A landscape with many valleys, sampled at points; each row gives a point and its height.
From any point a ball takes the steepest step (drop divided by distance) to one of its 4 nearest points. It stops when none of these is lower. Distance is the straight distance between rows; heights are no part of it.
(936): [123 110 121 124 117  95 121 143 135 115 155 151 127 148 124 134 112 136
 136  84 108 180]  (h 15.7)
(817): [ 96 149 143 106  98 145 106 153 143 136 126 120  98 148 119 117 121 126
 116 125 107 108]  (h 18.0)
(917): [212 119  72 145 148  95 113 105 134 158 180 166 156  96 116  97 110 170
 112  94 150 130]  (h 48.1)
(584): [107  86 149 166 112  68 167 142  96 116 149 155 120 158 151 139 160 149
 141  60 145 186]  (h 22.1)
(763): [143 134 105 109 127 114 105 124 144 102 143 147 133 126 108 153 126 138
 130 130  80 140]  (h 23.4)
(337): [178  98 107 144  76  94 120 117 140 150 127 175 157 107 115  77 125 121
 118  95 146 168]  (h 26.5)
(581): [198 123  67 168 158  79 137 115 136 137 173 162 170 108 113 114 109 165
 125  68 130 168]  (h 29.7)
(368): [115 106  86 112 145 103 141 136 122  86 139 157 129 138 132 177 124 117
 143 118  84 169]  (h 11.0)
(204): [141 116  91 168 149  75 198 141 101  75 155 184 170 140 135 121 157 167
 165  52 122 196]  (h 7.4)
(256): [ 90 146 140 102 125 124 114 153 138 112 114 125 109 120 135 177 127 106
 116 142  73 115]  (h 19.9)
(1030): [ 73 150 166 113 132 216 129 121 142 155 103  92 102 137 118  78 134 120
 138 181 102  80]  (h 2.1)
(70): [ 70 147 202 112 152 201 137 133 137 154  93  81  84 120 131 134 144 101
 141 175  80  58]  (h 41.0)
(586): [191 149  72 110 175 110 138 102 107  93 127 132 177 116 115 173 131 122
 120 132  98 133]  (h 29.5)
(606): [ 79 162 198 110 151 170 126 159 131 133 100 101 100 112 151 178 133  95
 126 169  78  69]  (h 25.3)
(532): [ 80 154 167 108 126 159 118 154 150 134 110  97  74 132 129 142 137 108
 118 153  88  77]  (h 28.2)
(126): [ 85 128 141 114 116 127 110 168 145 130 131 107  81 152 142 147 114 119
 116 109 124 129]  (h 22.6)
(471): [208 102  69 184 129  62 155 104 136 154 139 175 163  86 117  82 126 163
 121  59 147 171]  (h 20.0)
(745): [ 93  90 152 193 120  87 135 142 107 139 107 117  84 148 141 124 163 115
 123  85 194 160]  (h 45.3)
(205): [106  94 142 176 102 120 113 155 120 146  76  89  82 139 127 124 146 102
 141 109 222 143]  (h 48.3)
(790): [153 138 129 111 117 138 107 100 140 142 170 154 142 100 107  72 112 162
 113 163 136 104]  (h 67.4)
(831): [122 119 119 159  70 130 107 145 145 153  63  86 120 149 127 115 158  98
 150 119 204 121]  (h 47.2)
(796): [183 130 107 123 113 125 109 117 141 136 174 161 142 110 105  89 106 161
 115 123 139 129]  (h 49.9)
(715): [157 131 130 120  79 132 101 124 130 148 148 164 154 107 114  75 112 134
 115 136 151 122]  (h 43.9)
(115): [125 139 148 137  65 167 105 152 135 159  68  84 130 147 135 106 157 115
 161 139 196  99]  (h 42.2)
(298): [120  95  94 172  50 107 119 107 170 151  86 128 154 164 129  93 158 105
 129  95 195 138]  (h 47.6)
(345): [124  95  92 162 139  84 218 162  86  57 170 185 143 159 152 139 163 161
 150  67 131 177]  (h 9.0)
(811): [129 121 133 136  65 123 109 141 132 154 103 133 134 137 124  91 127 104
 114  98 160 145]  (h 39.6)
(791): [ 90 161 173 100 136 155 113 128 138 129 113 120 112 116 116 152 145 111
 118 172  68  85]  (h 32.5)
(315): [ 82  89 138 168 132  92 172 146  93 106 163 152 110 176 172 168 137 136
 126  81 144 166]  (h 22.0)
(660): [ 99  84 186 224 121 141 128 148  98  97 100 106  49 131 143 152 121 127
 137 105 213 140]  (h 45.5)
(167): [136 140 131 127  61 151 105 125 129 159 113 141 158 123 128  77 122 115
 130 127 172 101]  (h 38.8)
(10): [150  85 121 157  76  77 138 119 133 141 107 164 150 127 123  82 139 118
 120  76 146 188]  (h 23.2)
(127): [182 165 121  97 184 127 126 101 101 102 133 129 179 111 123 167 138 132
 122 168  84 115]  (h 33.0)
(55): [137 100  97 135 142  95 134 135 135 103 153 152 141 142 119 141 115 143
 150  84 101 188]  (h 13.0)
(482): [104 149 166 125  82 209 115 135 131 172  90  92 149 141 152  78 143 138
 166 161 167  88]  (h 46.3)
(1043): [125 151 141  96 151 128 119 153  96 100 116 138 145 105 126 196 126 103
 118 174  72 128]  (h 26.0)
(448): [199 179  97  77 201 124 158  85  85 124 146 128 202 108 162 144 131 133
  99 141  96  90]  (h 33.9)
(944): [107  97 100 181  63 124 102 134 166 142  62  86 107 154 122 123 170 108
 166 121 220 132]  (h 51.6)
(463): [ 75 125 153 108 153 201 133  60 156 184 125 100 143  93 103  81 104 122
 121 216 116  96]  (h 57.6)
(292): [ 83  91 168 207 135  98 147 139  93 115 141 128  80 159 162 165 142 139
 117  80 179 144]  (h 32.7)
(261): [118 105  92 183  46 122 107 117 186 153  79  97 131 166 125 108 164 122
 161 107 212 120]  (h 51.3)
(421): [183 169 136  69 217 142 163  68 114 141 161 124 194  95 172 135 131 134
 113 154 101  91]  (h 38.0)
(36): [ 94 135 169 126 124 155 119 172 150 123 100  59  49 149 147 156 108 126
 118 152 155  91]  (h 52.2)
(537): [113 145 162 100 143 160 122  73 148 139 147 132 134 104  94  92 121 141
 118 192 101  94]  (h 61.7)
(238): [ 80 114 123 113 127 112 125 150 135 107 126 130 100 142 153 186 117 109
 122 120 101 143]  (h 18.9)
(385): [151 101 110 154 129  84 151 131 129 114 152 161 153 133 119 112 123 153
 147  60 120 204]  (h 15.6)
(562): [ 90  92  95 125 138 102 158 138 104  83 136 153 118 140 156 183 115 108
 138 125  97 171]  (h 10.8)
(625): [101 130 160 134 109 158 110 189 129 138  98  58  57 151 137 131 112 123
 132 144 185 112]  (h 54.9)
(1062): [104 133 121 102 127 114 110 141 139 108 131 139 115 129 123 175 121 123
 126 130  74 137]  (h 19.5)
(696): [ 65 131 160 112 140 248 129 102 147 173  88  72 116 132 121  80 126 121
 155 198 115  81]  (h 47.4)
(967): [110  88  99 148 144  90 178 148 114  83 156 166 134 153 147 159 132 139
 153  88 110 189]  (h 10.3)
(169): [198 118  88 138 129 103 119 111 134 137 175 171 153  99 109 101 108 159
 120  94 138 144]  (h 45.0)
(551): [134  94 134 146  97  80 135 133 123 139 129 151 135 139 122 101 133 128
 125  69 138 196]  (h 20.1)
(201): [105 164 190 103 171 161 118 135 103 132 127 131 152 106 122 181 138 101
 129 194  66 104]  (h 39.2)
(490): [161 136 126  88 174 126 141  55 153 143 173 128 141  89 116  92 133 167
 114 184 125  90]  (h 83.1)
(639): [ 92 100 164 166 128 120 113 165 120 127 115  85  63 144 149 153 105 124
 122 105 191 132]  (h 50.3)
(813): [136 143 140 102 131 143 114  84 150 131 166 142 135 106  98  87 117 155
 119 179 115 103]  (h 73.6)
(697): [186 143  82  95 170 110 130  70 145 135 184 142 143  99 132 118 137 171
 111 138 123  86]  (h 69.2)
(97): [151 151 177  98 186 143 135  63 128 130 151 126 168  98 117 144 139 137
 126 186  90  98]  (h 57.3)
(146): [182 176 128  79 209 141 144 133  70 110 140 121 176 125 127 165 124 117
 111 179  87 121]  (h 27.9)
(116): [186 151 111  97 172 117 134  67 136 114 154 136 159 107 125 145 141 155
 119 154  96  89]  (h 61.3)
(1074): [ 79  95 153 159 130 108 123 154 118 133 140 109  79 158 157 161 116 125
 122  84 163 151]  (h 37.8)
(4): [ 97 114 123 118 118 106 117 150 137 115 142 138 109 146 139 159 115 126
 128  99 103 163]  (h 18.2)
(881): [103 157 168 105 137 147 111 109 140 125 130 127 124 115 102 126 136 125
 118 175  75  86]  (h 42.1)
(180): [132 155 137 100 144 130 112 123 133 106 127 141 141 111 106 171 131 119
 125 161  68 119]  (h 23.3)
(835): [ 76 145 151 119 112 227 125 113 143 172 110 103 150 127 138  57 117 145
 154 191 141  91]  (h 45.8)
(702): [177 157 146  85 189 130 140  59 131 125 153 128 171  95 138 137 144 142
 123 170  96  88]  (h 48.2)
(778): [112 125 120 101 143 114 131 148 104  89 109 140 133 107 133 199 121 100
 129 150  79 150]  (h 26.3)
(1042): [ 88 151 154 110 115 154 111 154 147 137 120 103  82 147 123 117 126 124
 116 134 111  95]  (h 26.2)
(187): [160 126  49 130 204  90 177 123  76  74 119 139 153 121 114 156 117 101
 138 112 101 167]  (h 27.0)
(92): [142 110  63 143 166  93 163 132 119  77 149 156 151 140 126 150 123 128
 155  96 103 185]  (h 11.2)
(602): [165 145  86 104 184 109 150 141  75  82 116 133 158 108 115 179 118 107
 128 143  89 152]  (h 26.6)
(348): [118  91  63 140 166  97 194 137  97  67 144 162 135 142 139 155 132 126
 156 110  99 180]  (h 10.7)
(503): [182 118 111 133  95 114 105 122 127 145 151 168 149 105 106  84 107 139
 118  99 146 149]  (h 33.3)
(89): [113 131 145 142  97 142 101 180 120 150  83  77  88 147 131 122 133 104
 138 121 195 126]  (h 51.7)
(644): [ 88 125 171 135 126 153 117 158 152 106 103  59  45 150 152 178  90 129
 122 146 156  96]  (h 61.4)
(970): [143 157 132  94 183 134 135 167  69 101 130 131 156 112 121 192 108 110
 109 192  76 139]  (h 26.4)
(815): [182 127  58 140 160 103 130 105 144  97 161 147 156 128 112 147 108 151
 131  97 104 151]  (h 58.4)
(511): [109 150 140 114  87 152 102 162 136 151 117 106 107 150 122  98 124 113
 119 123 146 115]  (h 29.4)
(132): [ 78 142 160 108 129 141 121 152 145 119 102 105  78 133 151 185 121 107
 112 145  96  94]  (h 21.6)
(589): [117 105 132 146  83  96 122 134 127 157  94 120 116 150 124 104 143  93
 119  89 181 160]  (h 39.4)
(192): [201 135  72 129 155 106 114  92 145 126 179 155 143 106 113 123 108 171
 118 109 120 119]  (h 9.2)
(969): [ 82 143 157 113 126 201 125  99 144 155 120 114 127 122 117  65 117 130
 124 186 115  80]  (h 45.2)
(12): [ 86 147 176 108 130 193 132 158 149 149 100  69  65 138 130 120 140 119
 137 176 108  61]  (h 44.1)
(65): [109 146 145 112  88 175 112 122 128 155 137 141 151 123 119  64 117 140
 120 158 144 100]  (h 48.0)
(95): [ 98 156 154 115 102 187 113 164 136 154 106  92 111 149 128  87 130 126
 130 152 142  90]  (h 39.7)
(165): [125 147 145 126  64 162 103 141 126 159  95 114 145 141 137  81 139 114
 138 132 172 102]  (h 37.9)
(810): [190 157  92  75 185 105 159  53 135 148 168 135 167  91 161 131 149 153
 109 135 104  74]  (h 47.5)
(258): [165 145 114 105 143 120 110  92 149 106 167 149 141 111 104 132 126 159
 120 143  91 108]  (h 50.6)
(38): [151 118 117 133  52 120 111 117 136 162 115 162 158 112 121  81 130 111
 121 111 167 127]  (h 32.8)
(1064): [ 95  72 158 224 107 125 129 144 114 112  76 110  56 127 132 128 146 121
 144 118 224 144]  (h 17.5)
(950): [182 167 101  84 200 123 148 146  63  97 130 123 171 115 115 174 115 113
 113 161  90 135]  (h 26.9)
(959): [104 104 145 140 108  99 120 151 122 146 128 121 102 154 131 122 129 113
 121  75 153 169]  (h 29.6)
(637): [191 102  97 172 122  74 148 116 134 135 143 172 164 108 118  89 116 151
 136  61 131 186]  (h 18.1)
(207): [159 122 113 128 124 109 112 123 145 123 160 161 143 133 105 121 107 146
 129  95 106 161]  (h 22.4)
(433): [ 89 128 149 129 121 130 111 173 134 133 120  85  64 152 149 149 111 119
 117 115 155 125]  (h 31.3)
(102): [116 146 135 109  99 140 100 136 142 136 138 141 119 134 109 105 114 133
 112 125 103 115]  (h 29.3)
(533): [130 119 113 147  46 134 107 128 146 162  84 119 152 141 131  98 147  96
 134 113 184 115]  (h 43.0)

Two balls start at each pair of points below. Name the first point that both come to, or write never.
(944), (551): never
(791), (201): (4)
(778), (881): (967)
(936), (337): (55)

Call two points neighbours if one is among the 4 nearest of the other. Go from one point of each pair to the other, from neighbour to neighbour, staying as low as possible. Name the highest point that can't be avoided.
(1064), (817): (745)
(967), (817): (126)
(1030), (192): (169)
